Each row is a point on a landscape with many peaks, with its height.
A climber steps from a point to the highest of its 3 nearest points, and stops where none of them is higher. Distance is the straight distance between rows; heights are no part of it.
zud (h 575): [115 143 105 109  94 111 171 132 106 117]
Finut (h 799): [117 112 120 114 120 146  94 113 142 143]
tok (h 516): [147 144 158 167 163 117  90 143 134 120]
ger (h 461): [114 145 104  98  87 115 199 137  91 113]
kasas (h 263): [126 145 118 126 121 106 151 128 112 117]
vakur (h 432): [169 143 156 158 167 112 151 112 137 126]
gid (h 415): [ 98 111  93  92 106 151  90 118 119 133]
lepav (h 101): [125 127 143 145 132 115 106 142 146 126]
derur (h 252): [122 135 123 130 120 108 136 134 129 118]
muza (h 128): [104 108 131 137 150 167   4 153 141 135]
lav (h 495): [124 113 142 130 139 155  67 123 149 141]
mapi (h 340): [142 146 146 154 151 108 108 135 128 115]
Zed (h 547): [101 117 102  95  81 130 176 136 120 129]
Moz (h 141): [150 140 124 128 133 107 210 114 113 131]
dus (h 460): [100 125 101  96  81 123 186 140 111 119]
rem (h 569): [134 122 166 176 157 137  68 148 158 133]
kud (h 69): [169 160 156 168 153  81 203 132 144 110]
nukit (h 334): [ 71 109  74  67  72 151 110 137  97 125]
zefuz (h 158): [163 158 140 155 135  86 223 131 133 111]
nalo (h 151): [128 139 132 140 127 110 122 138 131 118]
tibur (h 498): [ 79 113  72  54  75 157 139 120  89 125]
dezaf (h 670): [105 128 106 110  90 118 164 139 120 124]
vagon (h 426): [115 115 126 124 110 129 125 131 144 135]
mifu (h 351): [ 68 106  71  53  67 152 125 138  88 124]
naso (h 512): [108 139 102 104  90 117 183 140 102 116]
zof (h 864): [120 111 136 123 118 137 104 127 149 142]
mokal (h 374): [ 81 104  92  92  95 150  59 140 123 133]
Sapo (h 375): [158 142 142 147 155 103 175 112 132 127]
refa (h 509): [108 114 114 110 128 159  48 133 129 132]
fop (h 653): [175 139 176 181 182 112 141 127 156 124]
fad (h 470): [ 89 107 106 106 115 151  40 146 133 134]
todom (h 615): [ 92 110  77  65  85 154 133 114  96 127]
Mer (h 536): [117 114 126 121 139 163  50 123 142 135]
mopuf (h 79): [ 96 102 127 133 138 161   7 152 143 139]
Dokad (h 541): [166 147 175 192 195 132  78 136 132 119]
Liga (h 795): [107 115 111 109  91 129 153 134 130 130]
Kala (h 251): [117 114 132 137 159 170  16 141 140 131]
fada (h 395): [164 144 149 149 157 107 154 111 128 126]
kes (h 587): [113 124 121 122 104 121 135 134 132 133]
sibor (h 356): [167 143 154 158 157  98 184 119 143 124]
nakur (h 353): [117 110 129 125 117 136 109 127 145 139]
taman (h 494): [126 108 141 130 127 145  83 127 151 141]
povu (h 508): [114 111 111 101 109 152 104 114 130 137]
dusi (h 890): [110 112 115 108  99 138 131 120 135 140]
nopes (h 570): [133 136 149 155 143 115  96 145 143 128]
nolit (h 531): [129 115 151 142 151 167  50 126 152 141]
Zuguv (h 349): [153 146 128 131 140 104 168 108 116 126]
pil (h 580): [120 113 123 115 127 155  71 117 140 138]
Gagi (h 336): [ 82 107  85  83  91 147  76 135 111 130]
fadu (h 815): [128 123 155 153 139 128  86 143 150 133]
doda (h 295): [132 145 128 136 129 105 135 129 119 117]
Mabo (h 416): [168 148 163 169 175 119 116 119 134 120]
nefa (h 481): [176 143 172 180 172 100 158 128 154 125]
ruvav (h 272): [164 145 140 150 142  95 207 123 138 122]
vip (h 320): [140 148 129 135 140 108 141 124 115 119]
kobip (h 598): [132 115 161 157 151 151  63 136 157 144]
dom (h 578): [180 142 169 169 178 114 137 114 140 128]
bafu (h 83): [137 147 109 104 112 105 215 111  88 125]
rozi (h 776): [ 93 109  82  63  79 155 164 116  97 137]
Gote (h 466): [180 147 195 213 192 105 137 141 159 117]
tutar (h 80): [145 138 114 113 119 108 237 117 103 128]
batol (h 694): [127 118 152 147 139 140  83 134 154 138]
Duti (h 63): [132 147 110 113 114 110 188 116  95 123]
Ber (h 563): [189 141 196 215 203 119 119 137 159 125]
piten (h 391): [ 82 111  83  76  85 149  95 128 103 127]
ses (h 785): [ 95 108  93  67  77 149 178 123 107 136]
sepin (h 520): [ 96 111  87  72  90 155 125 113 103 134]
kod (h 824): [178 139 180 187 187 119 128 122 150 130]
Bilak (h 669): [180 142 187 196 199 129 108 125 147 127]
sak (h 545): [144 142 168 180 169 120  73 149 142 123]
Susiv (h 46): [153 153 126 136 122  93 251 129 121 118]
Gosi (h 525): [111 112 109 101 121 155  73 117 127 132]
Vot (h 329): [141 149 127 130 138 106 149 119 112 119]
sab (h 882): [ 96 108  89  75  83 155 163 118 111 136]
mel (h 105): [145 144 116 117 127 107 213 109 101 128]
Vezan (h 664): [106 110 101  98  93 143 142 118 125 142]
fila (h 212): [157 145 132 140 139 100 207 119 131 127]

Where does a climber stop that starts at each point below?
tibur | sab
zefuz | kod
nolit | fadu

Call two points neighbours if one is among the 3 nearest of the other. Go from one point of each pair to the other, from neighbour to neighbour, staying as high as possible. Name the lowest point that can't be avoided.
fadu and Finut | nolit
dusi and sab | Vezan
kod and fadu | Dokad
